Points, in no order, along strands that fork, close into loops and pass close to each other.
Two points are linked if the straight distance between their rows is under 44.7.
K451: [  2 -11 -16   6  -3   1  -7  -5 -22  -9  -2   8  -2  18   2  -7 -17 -20
   3  19  -9  19  13 -31]
K809: [-37  11  13 -28  -2 -24   1  11   3  -4 -11 -16 -11 -20  21  -8   6  -9
  -5  11  14  -1 -17   1]
K206: [-33   9  14 -20  -5 -16   3  14   8 -10 -18 -17 -13  -3   6  -1  -2  -7
  -9   0  13   2   1  -2]
K355: [ 29 -22 -11 -11  -6  14  -7 -21  16  10 -11  -5   6   8  -6   0  -4   9
  -5   4  -4  -9 -10   7]
K490: [ 10  -3 -21 -12  -1  25 -10 -35   9  11  -7 -23   4   2 -18   3  -1   4
   0  -7   2 -26 -20  -1]
K704: [ -7  11  -8  27  -9  -1   9   9 -18   0  18  -1   2 -10   1  -6   6  -6
   5 -17  -1  20  33  -4]
K986: [ -3  13  23  -3   7   3  -2 -13   2   2  -1  -1  -1   8 -34  11   4  15
  -4  -2  -8 -14 -23 -12]
K649: [-25  11   0  -7  -5   0   7  -6  15   1 -12 -38  -8 -21  25  -3   3  -5
  -2  -2   7   4 -12  18]
K651: [-27  12  -3   7   0  -8   8   4   7  -9 -10  -5 -14  11   7   2 -12  -5
  -2   3  12  11  22   5]
K554: [ 11  20   3  14  11   8  -4  13  -5   5   6   8  15 -17 -18  -5  22  16
  14 -11 -16  -9   4   4]
K501: [-27   5   2 -11 -11 -15  -3  10  -3  -4  -2   2  10  24  10  18  13  -6
  -2  -9   2  -9 -10   1]
K800: [ 39 -36  -4  -5  19   5  16  -1  -4   0   6   4  -4  -1  12   3  -4 -15
   4  23  -3  -5 -20  -6]
K135: [  0   5  -9  -1  -3  15  -8 -25   8   9  -6  -6  -5  16  -7   7   0   8
   6   4  -5 -26 -19   8]
K436: [-18  11   8 -30   3  -9  -3   9   9   2 -11 -22 -18 -30   7 -11   3   0
  -3  11   9 -11 -26  16]
K924: [-11  10 -13  11  -9  -3   5  -8  -4 -12  -2   2  -8  20  12  -2 -19 -11
   5   7   4  15  20  -6]
K918: [-20   5   9  14 -11 -26   5  22 -18   1  21   1   3  -9   2  26  10  -6
   5 -28   6   7  -6  -6]
K275: [-14   9   6 -14  -9  -2   4   2  22  -1 -21 -22 -10  -2  11   0  -2   2
  -5  -1   8  -2  -6  15]
K148: [ 11 -14 -20 -12   1  14  -5 -11  12 -19   0  -1   3  16  23   6  -3 -10
  -4   1   3 -11 -13   5]
K217: [-16  10  23 -20  -5 -20 -15  10  -4   9  -3  13 -16 -15  -9   2  -7  15
   6   6  22 -15 -20  -8]
K575: [ -6  11 -23  19   2   5 -16   3 -27   2  17   9   2   0  -8   1 -20  -5
  -1 -12 -15  27  23 -25]
K609: [ 39 -21  -5   1   8   0  10  -4   0  -4   5  12   2   8  13  -2  -7  -6
   8  22  -5   4  -8  -1]
K90: [15 -9 10 11 -1  5  3 -3  5  2  6  8  7 13 11 -9 13  4  3  5 -8  7 19  2]
K254: [  7 -21  -9   5   6   4   4  -3 -18 -17   8   9  -2  17  14  -7  -5 -23
  -1  18  -4  11   7 -25]
K83: [ -4   1  -2  15   7   8  -6  11 -13  -1  25   9  13  -1  10   2  32  -6
   8 -18  -9 -10   9   3]
K821: [ 20 -19 -12 -17 -18  16  -4 -19  16   7 -14 -21   7   7  14  -6   2  -1
  -3  -2   4  -4  -3   5]
K988: [-17   0  29 -17   0 -18  -1  22   2  -3  -5  -3 -19  -7  -1   0   1  -1
  -5  -1  22  -3   6   0]
K93: [ 11  15 -17  20   0   2  12   6 -19  -6  22   1   9 -11  14 -13   8  -8
  13 -13  -3  17  29 -13]
K11: [  4   0   0 -18 -16  12  -1 -11  23   5 -18 -32   0  -1  11  -2   2   2
  -6 -12   5   0  -7  11]
K863: [ -3   4   3   9  10  -5  14   7  15  -8  -8   3 -15   3   5  -6 -14   1
  -7   5  12  12  25  15]
K785: [ 14   1  16   3   5   5  -1  -1  14   6 -12   9   5   1 -28  -3  -1  20
 -10   3 -13  -1  -4  10]
K715: [-38   3   0  -2 -10 -17  -5   4  -9 -10  -4  -3  13  22   1  18   4 -14
  -3 -12   0   3   5 -12]
K729: [ 37 -25  -2   1  24  14   1 -26   7  11   6  13  11  -9  -9 -13   3   5
  -1  19 -21  -7 -13 -10]
K895: [-12   4   8  13  -5  -8  -2  19 -16   2  23   5  10   2   2  19  24  -4
   6 -23  -3  -5  -1   1]
K37: [-14 -20  -3   7  11  12  -6 -10 -17 -15  15  16   3  15  15  -6   5 -23
  -1   6  -4   3  16 -21]
K194: [-19  11  18 -30 -17 -14  -6   6   8   3 -14 -11   1   5  12   7   8   2
  -5  -7   6  -5 -30  -5]
K396: [  1   9  11  -3  -2   2  -3   7  11   1 -11   7  -3   9 -15   6  -3  15
  -4   1  -3  -5  -9  15]
K320: [  0   8   3 -12   0   4   0 -15  15   9 -29 -21 -11 -20 -30  -5 -15  11
  -7   5   3 -15 -16  12]
K684: [  9   2   8   2   4   4   5 -20  17   3 -22  -7   1  -9 -39   0 -18  12
 -14   5  -7  -7  -9   5]
K590: [-18   4   6  23 -18  -7   3  10 -20   7  10  -1   0  -1  -3   2   9 -10
   5 -14   2  11  29   2]
K445: [ -9  10   4   1  14 -16   9  31  -2  -3   9   6 -17  -8 -10   4  -3   2
 -10  -8  17   1  17  20]
K640: [ 14 -19  -9   2  15  22  -7 -13  -7  -2  11  26  -3   7  -1  -8   3   1
   0  18  -5 -18 -15   3]
K352: [ 31 -15  -3   9   3  -4   6 -16  21  18 -11  11   8 -11 -13  -4 -20  16
   0  21 -10   7  -3   8]
K333: [  3  14  -9 -16  -8  18  -7 -24  10  15 -15 -36   4 -14 -19   1   0   9
   1 -13   3 -13 -26   3]
K205: [ -5  12   7 -29 -11   2  -9  -7  13   9 -11 -17  -2   7  -7  10   7   9
  -5  -9  -2 -14 -37  -2]
K164: [  2  -2 -18  14  -5   0  -4   2 -29  -6  14  11   4   9  -3 -10 -13 -12
  -1   4  -7  27  26 -26]
K529: [ 24 -17   2   6  -1  -7  12  -1  19  13  -9  13  -1  -3  -1 -10  -9  15
  -1  20  -1  14  13  15]
K525: [  1  18  22   9  15   6  -5   0  -3   2   7   5   7  -2 -29   5  17  18
   6  -8 -16 -12 -10  -7]
K661: [ 13  -4 -17   4 -11  -1   9  -8   3 -16  -9  -6  -7  12  19  -3 -21 -12
   9  16   6  14   6  -7]
K422: [-16   3  24 -16 -12 -12  -6  10  -1   3  -1   0   3  18   4  17  12   1
  -2 -12   5  -8 -14  -6]
K602: [-45  11  -8   3  -5 -19 -13   7 -14  -2  -9  -2  10   9 -13  18 -10 -10
  -2 -15  -4  13   9 -18]
K316: [ 35  -5  -2   9  11   3   8   1  -2   0  10  21  10   2   8 -11   3   4
   9  16 -11  10   4   2]
K762: [-33   0   8   8 -12 -36   3  19 -20  -2  10  -2  -4 -18  -3  23  -6 -13
   0 -23  14  13  -1 -18]
K379: [ 17 -11  -5   0 -12   2   8 -11  21  12 -22  -8  -8  -1   8  -8 -15   8
   2  14   7   1   9  19]
K603: [ 29 -19 -14  -4 -13  -2  11  -8  13  -4 -16 -11   1  -1  18  -3 -21  -4
   8  17   9  12   1   1]
K100: [-14   1  23  10 -13  -6   2  11  -8   4   1  -1  -2   9  -1   3  11  -1
   2  -9   4   5  22   2]
K257: [-19   0  26 -22  -2 -28 -12  14  -3   6   3   8 -17 -17   9   5  -4   4
   5   1  30 -11  -6  -9]
K563: [ 18   9   1   8  23  17  -5  -1   0   0  10  16  17  -4  -5 -10  21  11
   8   0 -20 -12   4   1]
K668: [13  8  2 16 12 -3 16 14  6 -5  7 13 -2 -6  4 -9 -6  8 -4  0  4 22 28 12]
K495: [ 28 -10   1   8  19  10   0 -23  10   6  -1  12  21  -6 -22 -11   3  13
  -6  13 -28  -2  -4  -6]
K387: [ 23   5 -13  10  12   3  12   9 -17 -12  24  10  13  -4  18 -16  11  -9
  11   0  -5  13  20 -16]
K874: [-27   9  -1  10   0 -16   9  26 -11  -6   9  -2 -15  -7 -11   6  -6  -7
 -13 -14  17  13  25   3]
K723: [ 10 -24  -6   1  11  15  -1   2 -14  -7  15  30  -1   9  19 -12   9 -11
  -3  14   1 -10  -2   1]
K737: [  8   1  -9   9  19  18  -6   9 -11  -4  23  22  12  -5  11 -10  26  -1
   6  -8 -10 -12   5   2]
K127: [-11  14  19 -13  -2 -11  -5  14   0   4 -10   7 -11  -6 -22   6  -7  17
   0   6  10 -13 -20   4]
K564: [ 37   0 -10   4  17  -5  20  14 -15  -8  21  18  11  -1  14 -13   4  -7
  10  13  -9  14   5 -11]
K771: [ -6  15  -4 -14  -6  11  -4  -9  13  10 -22 -29  -5 -25  -9  -4  -7  14
  -1   1   3 -12 -25  18]
K165: [-14 -19   4   4   9  14  -6  -6 -10  -4  19  20   4  14  18  -3  19 -15
  -6  -2   0 -11  10  -2]
K849: [ -6  -8  17   5 -12   4  -2  -5  -1   3  -1   0   2  23   7   0  14  -3
  -1  -3  -2   0  17   0]
K827: [ -9   3  -9  -6  -2   3  -5  -4   9  -9   1   4   4  28  15  14   5  -2
   0  -2  -1 -11 -13  12]
K190: [-32   3   1  16  -5 -20   2  21 -21   1  15 -10 -17 -25 -17  11  -6 -15
  -7 -24   4  17  15 -12]
K672: [ 10  -2   8   6   4  16  -6 -24   8  13   4   4  -9  19  -1   3   5   7
   6   3  -8 -19  -7   7]
K781: [  3  13   5  15  10  -6  12  29  -1  -1  12   4  -5 -19  -6  -2   8   7
  -5 -18   5  14  21  15]
K877: [-28   8 -15  17  -2  -3 -14   7 -16  -6   9   4   6   8 -12  12 -11  -9
  -6 -17  -9  21  20 -17]
K103: [  1  15 -20  -4  -9  11  -2  -8  15   0 -19 -13   0  -9   1  -1 -12  11
   6   8   0  -8 -19  25]
K548: [ 38 -34 -14 -10  10  16  -6 -27   7  11   0   1   9  -3 -11  -2 -11   3
  -3  11  -4 -12 -17  -7]
K356: [ 20   1 -28  -8 -11  17  -7 -12  11  -3 -17 -16  13 -15   6  -2 -13  10
   7   5   1  -5 -19  18]

A piece is two or more points that can be reached from each other along the links. Count, over all rows, the pieces, the separate loops (a circle has one, a figure eight two, a Y none), the forks (points with three links) and the tips (points with one).
pieces | 4
loops | 1
forks | 5
tips | 11

A tip is a point with one link. Name the tips that can be reached along the links from each point below, in the order of the rows.
K387 | K800
K490 | K649, K436, K495, K672, K356
K83 | K986, K352
K715 | K148, K640, K205
